Each row is a point on a landscape with many valleys, with its height.
A ball rolls from a point to the lowest of its 2 nearest points, and stops where none of them is lower. Distance is the straight distance between rows; heights are no part of it.
(103): [166 159 132 153 143 109 66 131 131 132 153 105 102 142 138 125 118 118 136 110 110 173 136 121 126 108 124 99 140 131 110 135 134 101 132 130 111 107 107 124 117 115 96]  h=60.2
(113): [111 157 118 125 150 145 159 112 120 145 126 103 141 139 136 121 122 114 93 153 157 109 147 147 151 133 148 176 103 176 112 108 91 118 152 121 141 171 124 161 163 154 130]  h=55.2
(1500): [129 118 134 140 116 108 140 107 154 107 103 109 142 138 146 138 143 107 98 163 138 131 136 121 125 168 163 171 88 124 111 145 121 196 131 150 139 118 130 84 178 126 147]  h=62.7
(1246): [93 102 130 62 167 118 134 160 143 126 126 99 119 101 145 104 154 136 131 132 126 167 132 103 158 184 132 140 96 79 150 139 88 139 138 104 91 145 95 132 107 136 113]  h=23.2
(979): [112 87 139 102 103 124 158 149 106 145 118 150 126 112 117 126 136 134 141 118 110 119 93 90 140 152 123 105 140 102 188 139 133 164 114 123 108 140 134 120 102 120 150]  h=16.8
(900): [120 150 114 138 176 85 128 102 153 122 130 96 150 122 150 124 128 120 111 148 126 135 160 133 123 160 149 172 100 144 104 126 102 176 121 105 141 111 126 112 145 131 130]  h=51.6
(1455): [136 155 147 149 140 125 80 80 129 110 143 128 136 126 117 116 131 145 137 116 132 134 137 148 119 140 108 142 130 119 57 164 121 88 130 107 140 82 116 135 124 138 109]  h=62.4
(1325): [87 80 151 83 117 115 165 111 143 154 140 144 145 114 152 133 150 157 159 146 124 105 136 119 160 149 127 156 131 104 140 147 107 126 140 137 103 122 128 131 110 106 152]  h=50.9
(584): [87 145 119 137 151 123 176 104 114 124 75 153 148 130 92 135 123 111 103 145 149 112 144 137 136 157 140 168 110 159 154 113 118 190 98 97 158 152 145 146 136 168 148]  h=69.3
(1385): [119 149 121 131 111 150 126 79 87 119 150 152 143 113 132 162 157 119 156 160 148 46 116 165 136 106 114 142 138 113 82 150 127 100 146 169 139 113 123 144 149 135 143]  h=45.8
(552): [126 148 94 115 207 102 145 93 122 136 167 127 155 111 127 136 150 133 130 116 110 97 157 134 164 145 101 132 120 140 134 155 92 116 114 64 150 109 137 171 84 157 140]  h=19.2
(1063): [170 121 123 132 121 115 79 158 121 143 147 103 92 138 132 123 126 103 122 110 105 175 118 92 131 118 137 82 141 120 133 121 132 107 139 164 98 131 106 109 135 109 100]  h=62.9
(696): [143 99 118 104 143 101 107 175 162 125 136 96 112 127 148 116 134 141 125 134 105 193 126 111 128 155 144 120 119 111 141 118 119 158 125 130 102 127 123 102 126 98 131]  h=30.5
(1044): [94 158 109 134 165 146 172 128 127 129 89 152 145 138 100 125 116 127 108 117 140 125 151 138 136 138 131 155 119 169 152 100 110 151 103 80 153 158 145 168 122 163 142]  h=65.0
(829): [115 126 162 146 114 140 125 106 154 123 106 129 130 138 124 110 112 143 132 127 153 131 133 149 109 126 123 168 123 129 75 133 135 104 135 125 143 116 128 131 149 134 110]  h=70.7
(426): [123 97 164 101 123 135 106 170 165 107 99 112 112 139 120 110 157 124 139 116 120 185 135 104 127 164 149 151 108 98 104 142 124 132 146 123 106 129 102 124 147 133 95]  h=78.1
(414): [121 127 122 137 130 116 156 114 130 135 137 153 159 131 121 144 118 151 154 131 112 104 137 152 136 102 113 140 146 153 145 118 125 122 127 131 123 119 147 146 96 122 159]  h=25.0
(272): [140 143 108 122 179 102 136 116 144 141 157 120 146 119 136 119 124 141 135 112 107 127 153 135 147 120 112 134 132 152 137 125 108 113 116 78 128 114 130 157 81 132 132]  h=5.0
(850): [130 142 105 145 148 113 119 141 68 144 129 126 123 110 100 126 141 106 103 108 105 125 112 76 150 149 120 93 124 101 186 153 122 181 116 112 122 143 125 126 125 160 117]  h=22.5
(667): [91 117 115 82 171 112 161 136 139 124 105 110 143 101 145 109 134 127 112 142 132 150 141 111 139 191 140 154 99 118 175 122 93 186 100 84 124 140 122 108 112 138 153]  h=40.8
(815): [138 165 146 160 102 170 112 151 82 105 89 152 107 123 101 115 122 107 125 113 167 93 103 128 86 110 123 104 127 117 122 128 178 144 111 129 161 147 149 143 175 149 99]  h=61.6
(585): [148 147 106 140 165 78 114 124 166 117 138 92 146 123 149 133 124 130 130 135 102 165 154 136 112 133 141 154 113 140 126 120 114 180 109 111 137 96 136 106 130 107 139]  h=46.4
(1593): [127 107 127 124 131 114 140 149 144 141 118 128 127 118 118 116 111 141 130 111 114 160 120 110 128 127 137 127 134 134 168 114 130 144 108 112 115 132 137 121 106 116 146]  h=25.5
(80): [111 87 146 121 92 165 169 163 132 124 78 152 124 137 111 124 137 125 106 116 142 127 105 106 98 137 158 124 105 116 159 116 154 162 120 133 138 159 139 107 156 137 137]  h=79.0
(488): [83 123 132 125 124 156 189 123 109 124 66 177 148 122 88 135 132 126 137 124 156 94 122 133 126 142 151 163 116 127 157 119 136 177 103 109 147 162 150 146 133 164 153]  h=74.4
(186): [108 109 107 113 108 110 161 118 88 138 125 147 132 110 124 160 156 116 131 149 116 78 107 107 156 141 130 110 133 103 184 142 129 192 117 162 127 125 140 106 117 123 173]  h=39.0
(504): [127 100 160 132 87 147 143 144 127 118 89 153 119 136 102 122 124 119 125 104 140 120 104 106 97 125 145 131 132 115 141 140 163 163 116 123 134 135 152 118 149 137 123]  h=80.4
(1340): [143 98 109 118 81 120 137 148 128 145 154 136 109 136 142 149 144 126 130 142 108 99 108 118 130 100 136 89 151 126 158 108 153 138 139 190 118 133 133 100 122 86 164]  h=48.9
(1427): [99 90 120 71 123 157 154 135 114 149 125 99 117 137 149 113 157 111 94 145 156 117 124 112 158 150 146 139 91 127 121 119 90 101 183 147 100 186 94 131 155 144 126]  h=42.7
(1577): [105 159 123 138 149 149 146 88 107 105 106 180 160 125 89 129 138 147 143 124 145 101 132 167 121 124 100 153 136 152 100 145 119 106 97 95 162 113 151 182 111 173 151]  h=48.0
(32): [143 120 138 140 125 104 124 142 141 131 121 149 121 128 112 116 106 150 148 82 101 165 120 111 116 116 122 112 154 143 158 128 147 141 97 98 120 111 149 141 99 119 126]  h=31.1
(951): [140 175 93 152 135 120 132 121 82 123 143 146 140 124 118 167 130 113 135 139 116 75 107 159 138 86 121 108 151 146 154 122 138 139 115 160 137 124 155 134 122 137 160]  h=21.5
(1378): [157 170 129 153 131 119 89 104 96 135 165 108 114 138 137 143 130 109 123 133 133 102 123 129 141 108 118 104 137 120 98 145 132 96 149 145 134 120 101 132 127 131 103]  h=53.0
(944): [130 100 156 140 98 135 150 163 124 123 91 157 119 120 90 120 113 123 128 89 121 147 100 98 93 131 151 111 142 135 176 128 173 180 94 99 122 131 166 124 135 146 134]  h=81.8
(641): [119 119 100 103 151 117 140 150 73 140 128 106 116 110 120 113 141 111 88 121 124 137 105 76 156 161 123 101 116 103 191 136 99 171 122 110 115 165 113 117 122 159 127]  h=14.8
(657): [139 136 136 150 91 134 130 116 115 119 117 138 125 137 119 142 120 130 136 133 142 98 107 141 103 104 131 128 136 130 120 125 154 140 126 156 147 124 150 111 153 127 126]  h=24.3
(627): [143 169 109 151 165 121 124 101 110 119 128 146 148 124 97 130 120 139 125 107 109 122 133 132 123 121 88 116 138 149 124 149 130 128 97 88 153 97 151 159 101 152 137]  h=50.4
(273): [139 132 123 121 145 101 128 125 138 149 154 129 146 127 136 128 117 150 139 124 114 131 135 142 142 110 121 130 144 154 140 117 113 106 132 121 114 127 129 138 92 109 144]  h=15.7
(336): [143 178 108 137 131 147 116 113 81 130 159 138 125 127 137 166 126 111 145 147 139 74 118 177 139 77 113 108 150 144 113 124 140 82 140 160 142 141 126 159 123 139 132]  h=37.1
(992): [152 133 148 149 66 155 100 136 111 112 113 138 96 119 124 135 135 104 135 126 161 83 99 111 90 113 142 95 146 97 111 140 184 146 134 171 146 120 143 103 173 115 108]  h=56.4
(1174): [116 114 126 101 128 127 129 140 109 153 139 139 124 121 125 119 146 131 137 115 126 127 122 106 162 132 112 118 142 111 157 133 114 96 142 119 94 157 108 147 85 130 112]  h=33.3
(47): [136 112 146 138 98 153 139 146 152 134 116 118 126 153 133 119 83 138 130 131 148 155 155 156 112 95 134 137 133 151 117 84 125 67 150 137 131 149 120 125 132 106 114]  h=39.7
(821): [102 87 120 108 104 165 196 156 142 142 102 150 141 134 135 132 100 152 119 149 138 134 129 145 129 115 148 144 122 143 163 77 117 118 132 143 133 176 140 123 132 118 164]  h=31.2
(370): [118 86 173 109 93 141 104 150 159 124 120 142 101 134 110 115 135 125 161 90 126 163 125 111 120 137 131 121 146 101 105 137 145 80 149 133 91 128 106 127 118 117 72]  h=21.8
(647): [135 116 167 111 139 122 97 172 185 95 101 104 118 142 130 94 133 133 141 115 130 210 153 125 112 147 143 156 104 120 98 108 121 112 132 99 115 120 107 131 142 120 84]  h=76.2
(859): [101 59 155 83 86 142 155 160 136 153 126 151 112 114 119 124 144 140 154 113 110 135 98 95 144 142 125 105 156 94 172 133 147 122 129 131 92 142 125 130 91 105 130]  h=23.9
(1589): [116 101 133 120 112 128 146 150 111 133 107 131 124 123 115 126 142 119 120 122 124 136 97 83 133 163 141 119 121 100 168 147 130 184 116 126 113 140 132 102 123 135 129]  h=23.7
(98): [120 195 119 152 141 166 126 110 84 122 125 127 121 137 120 144 113 112 110 134 163 98 123 168 122 98 121 123 128 157 107 117 144 96 120 119 158 147 135 177 153 163 117]  h=66.8
(842): [135 163 143 178 119 129 93 89 96 100 112 134 127 121 94 122 129 118 132 126 132 112 112 110 98 145 112 118 126 104 87 181 158 165 122 124 156 94 137 112 150 159 108]  h=48.1
(512): [145 123 130 122 137 116 104 150 181 123 146 79 122 144 164 121 104 125 116 143 131 190 156 145 122 123 144 144 117 153 102 82 108 98 156 132 110 131 103 106 135 96 118]  h=52.9
(1180): [88 102 150 114 113 164 178 150 123 134 77 158 133 134 105 119 121 132 118 112 149 127 116 115 112 136 149 149 106 133 162 109 127 156 115 122 133 164 140 132 131 150 139]  h=77.5
(140): [138 189 122 156 164 134 105 87 120 118 142 127 135 140 121 135 101 129 101 135 142 121 138 156 126 120 102 133 126 173 94 131 118 93 117 92 171 107 131 160 124 161 125]  h=70.4
(1399): [155 111 101 128 126 148 117 173 136 136 137 95 119 153 147 112 86 117 69 133 132 177 127 128 99 108 138 102 113 159 149 80 119 104 143 155 117 158 114 100 148 127 136]  h=49.0
(1341): [154 161 109 162 154 111 96 81 91 111 167 136 146 118 111 137 150 137 143 127 106 105 125 138 142 120 84 102 142 117 114 186 127 88 115 114 145 79 135 135 98 153 145]  h=43.6
(500): [141 121 164 153 103 112 81 103 170 115 145 117 119 135 144 128 101 145 153 135 121 145 140 158 104 114 111 141 146 128 60 124 141 89 136 148 131 71 126 106 135 103 111]  h=63.4
(947): [159 112 106 147 113 108 134 130 155 141 156 102 122 150 166 143 100 141 103 157 116 136 131 146 126 98 147 123 131 159 140 85 126 126 144 180 128 124 133 83 138 89 167]  h=21.2
(58): [115 122 108 79 171 108 116 173 130 117 136 84 121 108 137 111 153 129 122 135 107 180 125 88 149 181 128 119 106 82 158 137 101 169 130 97 94 139 111 124 111 134 115]  h=15.5
(1493): [144 104 110 121 74 145 139 155 136 133 134 157 113 128 133 152 132 123 146 128 134 90 102 133 116 85 139 86 164 117 149 101 174 113 137 182 131 135 150 113 135 89 139]  h=51.4
(1362): [102 68 131 63 112 154 155 145 131 148 119 118 117 139 153 121 157 121 100 142 134 135 116 108 142 151 145 126 101 104 130 125 102 122 167 153 97 158 99 106 151 117 128]  h=37.4
(61): [118 156 127 151 103 164 147 120 104 122 92 125 121 144 128 140 129 101 98 162 176 99 129 148 107 126 152 146 93 150 124 112 140 165 127 154 171 161 140 111 198 141 127]  h=74.1
(1281): [140 119 149 147 131 98 88 113 178 98 127 121 129 122 129 121 119 159 158 122 111 163 143 143 104 133 120 161 143 115 59 146 127 115 121 119 127 66 137 115 119 116 116]  h=66.9
(41): [103 115 122 104 134 152 160 126 120 147 123 104 132 136 146 105 132 119 94 158 166 110 137 128 151 147 148 156 91 152 118 107 92 105 170 132 121 183 101 148 159 142 132]  h=48.3
(634): [108 92 122 109 87 129 160 120 118 141 133 165 136 116 123 154 161 135 164 140 117 69 108 123 142 120 127 112 157 104 145 139 149 141 142 170 123 120 143 132 119 111 151]  h=65.4
(1158): [130 103 119 136 109 128 166 163 147 140 115 143 136 134 120 126 84 153 133 117 109 155 126 136 121 100 128 124 150 165 178 81 130 126 109 125 127 143 159 133 101 108 161]  h=31.4
(1336): [167 142 125 157 105 123 92 141 106 124 128 111 104 140 121 130 125 108 111 119 120 129 108 100 106 114 144 90 132 127 136 130 157 156 126 158 129 129 134 97 163 122 114]  h=46.1
(168): [121 87 108 107 94 127 152 137 113 146 140 134 114 123 145 156 157 125 119 149 105 96 95 103 144 135 137 91 136 103 183 126 136 169 128 179 118 140 139 99 133 102 169]  h=45.1
(520): [117 91 155 101 99 160 118 168 137 127 99 122 103 138 124 112 151 117 123 111 139 164 124 97 120 153 147 128 109 98 128 137 134 125 143 137 99 156 99 120 141 132 96]  h=79.5
(925): [146 146 101 109 189 82 109 150 175 102 146 83 134 114 152 123 135 141 132 123 95 196 156 136 106 157 139 134 110 117 138 107 116 192 116 84 138 115 126 107 127 111 128]  h=41.6
(225): [121 138 154 118 104 172 112 131 104 139 128 144 104 132 125 114 136 104 136 110 173 105 131 132 123 109 118 108 129 113 98 128 150 78 148 142 124 167 97 155 146 134 81]  h=56.3
(311): [106 174 113 135 151 154 170 125 121 125 93 134 137 139 106 118 104 120 92 141 152 124 150 148 129 122 149 163 110 188 131 89 111 133 123 103 160 165 141 159 154 158 135]  h=61.4
(1053): [140 101 157 148 81 128 106 118 178 128 129 104 106 148 163 135 114 133 139 150 138 147 152 154 107 114 137 153 139 125 69 104 133 90 150 163 129 99 123 90 157 88 116]  h=59.9
(1015): [155 111 106 128 148 117 106 175 158 105 118 85 116 144 145 124 124 119 77 150 109 198 110 112 101 160 158 121 88 134 139 104 114 182 111 149 117 123 123 76 169 127 142]  h=53.4
(589): [113 124 170 128 133 128 120 133 183 109 99 110 121 147 136 105 116 142 131 116 140 173 161 131 109 138 134 178 108 136 83 119 115 110 131 99 125 112 128 132 140 131 104]  h=74.0
(543): [113 141 141 114 166 119 118 120 135 124 125 127 132 113 107 108 157 132 143 105 128 152 143 103 149 158 110 149 119 92 99 176 109 124 135 77 105 119 104 159 94 152 91]  h=45.6
(803): [137 89 100 125 97 127 155 138 153 144 138 116 126 139 166 150 122 136 97 163 118 130 113 139 135 117 146 126 124 145 156 93 115 148 134 179 130 138 139 83 139 94 182]  h=11.5
(1103): [153 120 127 135 65 142 113 147 123 124 133 144 101 123 131 139 155 108 138 134 134 79 101 105 108 103 139 71 160 98 116 127 183 133 136 186 135 128 143 112 155 96 114]  h=54.0
(428): [115 112 135 116 146 86 123 133 161 119 137 137 144 110 132 118 128 166 164 106 86 142 136 118 131 141 106 135 142 120 147 149 131 142 111 97 103 98 143 134 75 106 136]  h=72.2
(411): [119 114 132 99 85 188 135 154 105 137 107 162 104 130 135 126 148 107 142 132 181 91 124 125 116 103 137 107 122 112 110 110 160 74 160 158 134 180 111 147 158 111 92]  h=59.4
(1384): [140 115 149 140 101 112 86 111 137 132 151 141 117 128 113 131 135 132 163 110 110 125 114 133 133 114 109 111 154 110 103 156 145 90 136 153 102 96 111 133 104 112 104]  h=29.5
(905): [117 147 133 155 118 131 142 98 107 110 94 123 134 142 123 137 135 98 99 153 158 103 131 133 114 151 159 160 100 141 116 133 135 198 134 149 161 134 133 87 189 148 134]  h=70.0
(906): [97 139 104 95 196 95 167 118 147 135 129 102 150 97 147 118 127 121 112 134 123 136 172 129 132 186 134 156 108 139 163 111 88 185 108 68 143 131 126 136 113 138 150]  h=39.2
(335): [118 146 166 143 111 143 104 88 124 113 122 137 131 128 105 118 126 133 140 124 145 110 126 142 116 137 115 149 129 115 69 160 132 105 133 125 140 112 113 140 143 142 101]  h=67.0
(396): [127 97 170 138 86 144 135 138 178 122 109 128 126 147 127 115 84 150 152 123 143 162 162 156 102 113 128 161 136 136 87 94 128 67 140 127 132 120 127 114 126 109 107]  h=34.3
(34): [145 160 113 137 143 138 100 126 66 149 154 122 120 122 108 127 154 104 110 106 138 108 119 102 157 125 115 103 119 96 126 166 113 97 141 113 120 161 99 151 127 162 81]  h=42.0
(724): [129 143 136 132 116 124 120 72 117 128 155 124 139 131 149 142 143 124 140 164 143 65 132 161 137 116 122 145 128 126 75 152 119 108 155 166 132 106 118 131 144 127 132]  h=54.7
(525): [106 158 117 122 175 122 156 91 108 133 138 151 163 119 111 137 142 138 139 125 130 94 146 149 154 132 105 145 133 146 117 143 94 101 113 81 149 133 139 187 98 172 143]  h=34.1
(1434): [110 148 128 132 109 157 128 107 101 119 114 157 129 121 122 151 137 127 155 146 160 69 113 158 120 103 134 134 133 125 96 131 140 124 130 155 152 138 131 137 156 138 127]  h=34.5
(870): [153 164 121 165 129 127 105 110 101 110 130 148 139 126 100 135 114 141 142 114 105 118 113 136 109 103 97 101 157 146 126 147 152 122 97 115 150 99 160 138 108 138 136]  h=46.2
(1553): [168 113 94 139 133 129 105 170 148 128 136 83 104 147 156 124 105 116 75 141 114 189 110 114 103 125 155 106 115 142 147 98 119 139 126 164 105 135 122 79 160 112 137]  h=51.0
(437): [117 66 111 93 117 178 181 159 157 137 116 116 131 153 159 112 91 147 85 163 148 158 146 142 119 120 149 134 91 156 143 77 89 87 155 148 118 184 116 112 141 118 159]  h=44.2
(1284): [134 118 131 150 129 114 136 152 114 127 95 150 127 120 99 116 113 117 121 97 109 159 110 86 115 153 138 106 131 134 196 133 159 209 78 92 132 121 168 116 122 131 145]  h=82.9
(1008): [129 173 114 150 142 141 110 83 80 110 154 154 149 124 105 143 141 129 141 128 133 91 114 166 128 111 92 116 140 131 109 157 127 85 114 124 155 110 137 156 114 158 147]  h=51.7
(895): [149 148 120 149 131 136 99 160 63 144 123 131 110 118 92 112 133 102 113 89 111 139 113 71 123 133 128 83 137 102 164 161 139 148 116 115 121 150 123 140 137 155 91]  h=29.2
(1501): [149 174 134 157 131 144 90 126 66 131 131 129 104 130 95 121 138 103 117 98 130 116 116 93 121 126 113 93 129 102 120 172 143 126 115 116 133 137 116 147 142 157 85]  h=35.4
(241): [116 78 150 117 85 137 115 118 146 139 154 163 124 125 113 136 141 139 177 118 121 113 122 139 133 113 114 116 167 112 104 137 151 75 149 157 103 110 122 130 94 99 113]  h=22.3
(473): [167 147 107 148 133 91 109 116 147 141 176 97 127 146 174 138 112 128 122 151 105 134 139 147 147 95 135 129 145 161 130 105 126 108 151 166 116 110 117 100 116 93 146]  h=29.3
(694): [102 78 143 78 98 137 162 126 133 158 130 147 125 124 143 133 148 133 145 135 131 112 123 120 158 129 141 137 140 108 137 123 117 109 154 150 108 149 117 130 116 104 137]  h=57.2
(618): [138 167 127 131 152 137 107 118 97 148 150 98 120 135 120 116 133 98 104 116 148 115 137 116 158 131 119 118 117 130 98 142 107 81 155 101 115 153 96 164 126 158 80]  h=47.8
(121): [130 163 125 146 157 113 121 96 114 126 124 131 144 126 110 122 130 131 120 119 129 123 137 117 132 137 117 137 129 129 114 160 122 147 117 91 150 109 130 144 112 154 118]  h=55.0
(764): [157 151 101 148 158 99 108 98 125 125 179 138 158 131 126 144 126 141 141 133 91 104 131 159 145 87 90 112 155 161 136 134 131 94 116 128 132 85 144 143 89 120 162]  h=41.3
(447): [130 141 120 130 156 102 144 95 134 125 153 154 176 117 135 145 134 160 158 145 96 98 146 169 147 100 93 144 142 160 135 133 115 103 117 125 128 90 149 150 79 129 179]  h=34.4
(1133): [137 106 122 95 144 98 105 157 145 125 149 109 109 123 140 121 156 129 146 133 100 177 122 101 155 159 134 122 125 79 142 139 111 144 141 128 90 131 103 116 104 107 113]  h=24.2
(1128): [118 78 174 126 89 142 133 155 181 122 107 134 117 139 120 111 107 134 149 105 131 174 143 128 106 126 136 149 131 122 97 114 144 84 138 126 108 117 127 116 132 105 94]  h=28.3
(1529): [125 194 140 163 145 156 108 87 103 122 139 113 119 145 134 129 101 112 102 149 166 104 125 168 131 116 114 134 116 158 77 127 131 96 127 110 175 126 116 165 163 156 112]  h=70.3
(1486): [120 189 129 144 118 174 113 139 77 112 101 153 110 127 110 131 118 101 125 116 175 93 105 139 111 101 119 107 123 133 115 129 156 118 122 131 161 166 127 163 160 158 95]  h=63.6
(287): [161 171 136 179 106 132 86 116 85 117 126 125 109 121 103 133 119 108 121 108 130 101 102 111 104 119 124 96 135 117 120 153 168 160 118 148 145 113 143 105 160 138 108]  h=42.1
(365): [122 143 108 145 130 115 145 111 88 129 124 156 142 117 110 153 140 122 131 136 117 80 110 133 146 116 121 120 139 135 168 132 134 176 114 146 138 126 145 135 119 139 156]  h=30.0
(1304): [115 127 160 116 110 163 127 150 133 118 94 115 112 142 114 99 130 114 108 105 161 152 132 108 111 140 134 141 97 132 113 122 123 100 143 122 113 167 102 139 161 140 86]  h=80.9
(958): [114 77 144 87 102 135 129 161 137 155 133 144 106 125 125 111 137 137 151 97 120 152 113 95 150 143 121 97 147 102 165 123 127 97 137 124 75 152 98 139 85 109 111]  h=28.4
(410): [121 120 116 130 149 81 123 123 124 129 159 144 150 111 130 135 129 156 158 106 79 121 129 122 152 122 88 106 146 119 167 158 126 132 105 100 105 96 135 141 68 99 143]  h=73.6
(275): [137 87 145 151 76 125 147 123 157 116 115 134 122 132 130 144 122 125 126 135 123 114 111 123 100 123 148 135 137 119 113 126 159 167 123 166 143 102 158 95 158 110 146]  h=10.1
(1127): [118 163 133 154 131 156 117 84 86 99 120 161 144 121 90 124 146 133 140 120 142 92 110 149 115 125 100 131 138 125 96 166 140 118 114 107 163 109 137 159 127 172 132]  h=57.1
(909): [101 138 134 107 174 112 147 136 142 125 105 141 134 110 104 97 135 142 138 86 117 160 151 93 131 165 112 134 127 118 156 138 127 173 83 44 127 118 142 158 87 145 119]  h=62.1
(721): [171 162 114 180 136 93 97 112 115 113 133 131 131 132 106 137 102 132 126 114 92 132 120 126 105 102 114 105 151 162 144 136 157 156 98 122 146 81 156 119 119 123 135]  h=41.7
(1277): [166 159 114 160 159 101 107 130 140 126 127 131 123 133 112 122 103 134 120 92 93 167 134 109 106 111 113 111 139 166 150 121 148 158 88 93 140 97 161 127 113 126 129]  h=36.9
(297): [105 85 111 104 108 186 204 150 142 133 111 127 149 137 148 126 105 143 109 172 159 129 152 157 134 111 153 156 97 152 137 79 94 101 155 150 131 189 132 130 153 122 166]  h=38.9
(1011): [126 114 140 132 141 99 112 110 163 114 134 144 147 121 125 118 124 154 159 113 109 140 141 135 121 130 112 147 145 124 106 157 127 118 115 115 113 88 133 134 89 112 134]  h=70.2
(235): [151 145 129 152 135 99 91 102 122 122 169 129 136 123 123 137 148 131 153 127 98 116 129 123 145 122 102 110 143 108 106 175 125 105 133 127 111 82 124 122 100 128 122]  h=36.2
(665): [124 117 107 94 170 93 129 158 168 112 139 92 138 108 165 128 131 139 127 140 102 186 137 128 118 169 137 137 106 119 162 115 108 183 111 105 122 123 130 100 118 111 156]  h=36.5
(624): [147 157 128 156 139 125 112 133 156 134 137 84 120 153 160 118 86 128 99 141 143 171 158 160 124 105 140 149 119 167 103 85 120 87 145 123 129 129 118 114 147 110 116]  h=49.6
(375): [132 155 139 137 125 148 135 120 140 140 131 117 123 145 144 119 98 129 106 145 152 132 149 157 125 105 131 145 120 162 101 97 118 85 147 132 143 147 117 140 144 128 121]  h=45.0
(1226): [144 102 141 139 115 97 106 140 202 120 139 94 127 140 166 135 113 144 135 149 113 180 153 147 120 122 148 162 127 128 94 101 120 109 147 151 116 103 116 94 144 92 124]  h=56.0
(535): [117 98 108 112 118 139 183 145 132 136 110 136 132 131 136 133 116 136 99 155 138 124 116 140 127 128 154 135 114 143 170 94 115 155 126 158 130 153 145 106 141 119 175]  h=23.0
(1490): [140 174 100 140 142 136 137 128 89 135 144 142 142 128 121 169 114 131 143 128 121 101 117 170 141 70 115 113 149 158 149 112 131 91 119 134 134 136 135 159 107 136 156]  h=29.6
(1561): [141 151 118 135 167 99 129 97 149 140 154 84 143 134 162 127 126 118 108 156 134 117 150 147 137 134 150 170 108 159 102 112 103 132 147 126 138 119 120 121 151 128 137]  h=57.0
(678): [142 175 132 150 171 113 96 80 147 115 135 110 141 128 132 119 118 136 123 124 135 137 150 154 116 137 111 153 123 143 65 148 113 109 115 89 153 73 120 139 129 144 121]  h=66.5
(612): [121 122 121 100 84 194 141 161 103 118 83 177 111 120 132 145 152 104 154 133 180 65 112 127 110 103 142 113 131 96 101 119 165 100 139 158 150 161 147 140 165 108 100]  h=62.0
(864): [163 153 116 163 138 90 92 112 140 131 167 113 143 138 146 137 103 145 136 130 92 124 131 149 133 90 109 111 152 159 117 131 139 107 126 149 130 81 131 122 104 102 145]  h=35.9
(553): [153 181 115 141 126 152 95 127 75 137 152 125 105 136 146 143 113 97 124 135 154 81 114 160 131 78 124 94 138 132 122 112 155 90 133 159 146 158 114 147 149 132 113]  h=43.2
(441): [113 84 135 115 116 104 150 122 167 146 135 137 146 122 158 131 125 156 149 142 116 126 134 135 140 136 130 160 136 127 137 117 119 126 133 145 114 106 130 111 115 96 157]  h=42.9
(430): [136 141 131 135 143 105 118 88 131 137 164 106 142 128 155 129 138 131 126 159 134 100 142 139 152 127 132 158 123 140 90 141 100 112 157 142 129 114 110 128 136 131 126]  h=61.2
(1094): [130 166 148 138 129 151 90 114 102 131 132 118 113 143 122 118 128 104 119 115 157 120 129 129 130 124 121 115 122 122 96 142 130 86 146 132 126 149 93 143 149 141 82]  h=52.7
(1170): [109 120 140 103 140 123 136 123 130 141 127 132 136 119 122 114 149 135 135 114 133 132 136 114 160 150 126 150 122 102 119 151 108 110 146 115 103 138 104 147 108 133 106]  h=39.5
(915): [118 74 152 135 84 99 148 126 186 122 136 137 139 122 133 140 117 165 168 129 93 120 123 139 120 118 123 144 156 127 131 129 153 137 127 149 117 84 158 105 113 86 159]  h=34.9
(538): [141 156 131 137 178 107 89 111 130 103 143 127 139 113 115 125 155 143 152 97 106 158 156 113 131 148 99 126 122 89 80 183 116 116 114 72 128 87 122 148 96 147 103]  h=51.5
(1196): [123 112 94 85 171 116 122 153 107 144 134 91 117 110 138 112 131 119 92 131 117 162 112 95 149 166 134 108 113 125 180 120 89 149 129 106 97 159 112 120 111 135 130]  h=5.8
(998): [157 156 139 142 155 103 70 120 144 111 140 119 127 121 117 118 126 135 155 101 107 182 151 128 119 128 105 111 142 123 85 153 136 106 112 97 121 85 121 144 102 126 98]  h=56.5
(902): [129 126 158 155 78 168 117 135 107 99 90 154 110 112 104 128 129 107 143 115 167 78 97 119 83 131 135 115 139 105 101 147 184 163 122 134 161 126 154 124 178 144 100]  h=59.3
(33): [143 93 92 112 129 172 152 164 140 132 125 99 125 154 148 106 82 127 70 155 152 169 142 136 117 109 143 116 98 169 143 74 102 92 154 148 128 187 113 111 144 135 147]  h=47.0
(1187): [114 156 121 127 180 116 140 110 129 133 112 136 139 122 108 115 134 136 123 99 124 139 150 109 135 156 122 141 123 129 138 144 108 160 100 66 133 122 130 157 104 156 114]  h=59.2
(155): [108 58 149 125 75 116 155 124 190 124 124 134 119 127 145 151 138 141 148 144 105 124 120 121 119 141 146 143 148 105 109 137 153 156 130 162 122 83 157 87 143 90 145]  h=25.2
(753): [100 103 128 96 92 150 163 123 115 148 131 159 133 125 135 150 154 129 157 146 139 78 124 144 143 110 132 132 137 114 131 126 128 111 151 167 122 156 128 144 127 109 132]  h=61.5
(579): [153 162 137 141 111 148 84 109 95 136 162 125 99 141 151 136 113 104 130 141 165 98 114 164 124 99 111 90 147 126 91 123 149 82 153 166 145 132 97 131 145 117 98]  h=47.9
(1478): [137 142 96 131 159 79 127 109 110 138 168 128 153 104 141 146 140 139 141 129 76 95 129 128 168 115 98 96 139 124 178 144 110 144 110 118 116 95 133 133 80 123 153]  h=74.9
(295): [124 89 154 112 87 143 130 134 135 147 136 155 112 131 110 121 133 128 159 107 136 123 123 123 119 113 120 117 148 112 123 125 148 78 148 140 105 145 111 135 114 116 96]  h=14.2
(884): [89 108 138 101 141 119 151 137 131 123 100 123 141 112 131 123 146 126 118 145 125 141 120 93 141 190 144 148 106 106 169 143 114 193 111 114 121 127 126 93 116 131 152]  h=32.8
(446): [114 147 88 111 205 91 161 97 135 144 153 107 151 97 133 133 144 121 122 125 114 106 175 129 144 172 116 144 113 135 156 129 98 167 102 57 149 122 133 148 89 152 145]  h=31.0
(338): [130 124 106 140 113 148 169 160 130 142 128 147 131 133 131 145 90 153 147 122 114 140 133 161 131 68 131 106 165 160 177 71 139 105 118 145 129 150 160 141 98 109 163]  h=35.5
(177): [96 71 139 53 133 137 134 154 145 133 126 106 116 120 151 118 165 123 119 140 124 155 125 92 165 177 143 140 104 77 143 142 95 134 157 128 87 148 97 115 128 119 122]  h=30.8
(1453): [127 117 112 131 138 107 120 144 150 112 116 90 127 137 147 134 144 110 92 145 117 159 109 113 124 170 161 143 91 121 144 129 120 208 119 146 134 113 126 70 162 129 150]  h=56.6

Call two points neighbours if one is among the 2 nearest of the other. Go from one point of each pair to the other, from neighbour to neighbour, staying as low as possible. Name the highest point that can't be avoided.
(295) and (979) | (1127)
(272) and (803) | (764)
(979) and (272) | (667)
(275) and (951) | (430)
(1593) and (272) | (338)
(1196) and (951) | (1378)

For each start below, name the point where the ball stops.
(1187) | (1593)
(1529) | (951)
(225) | (1196)
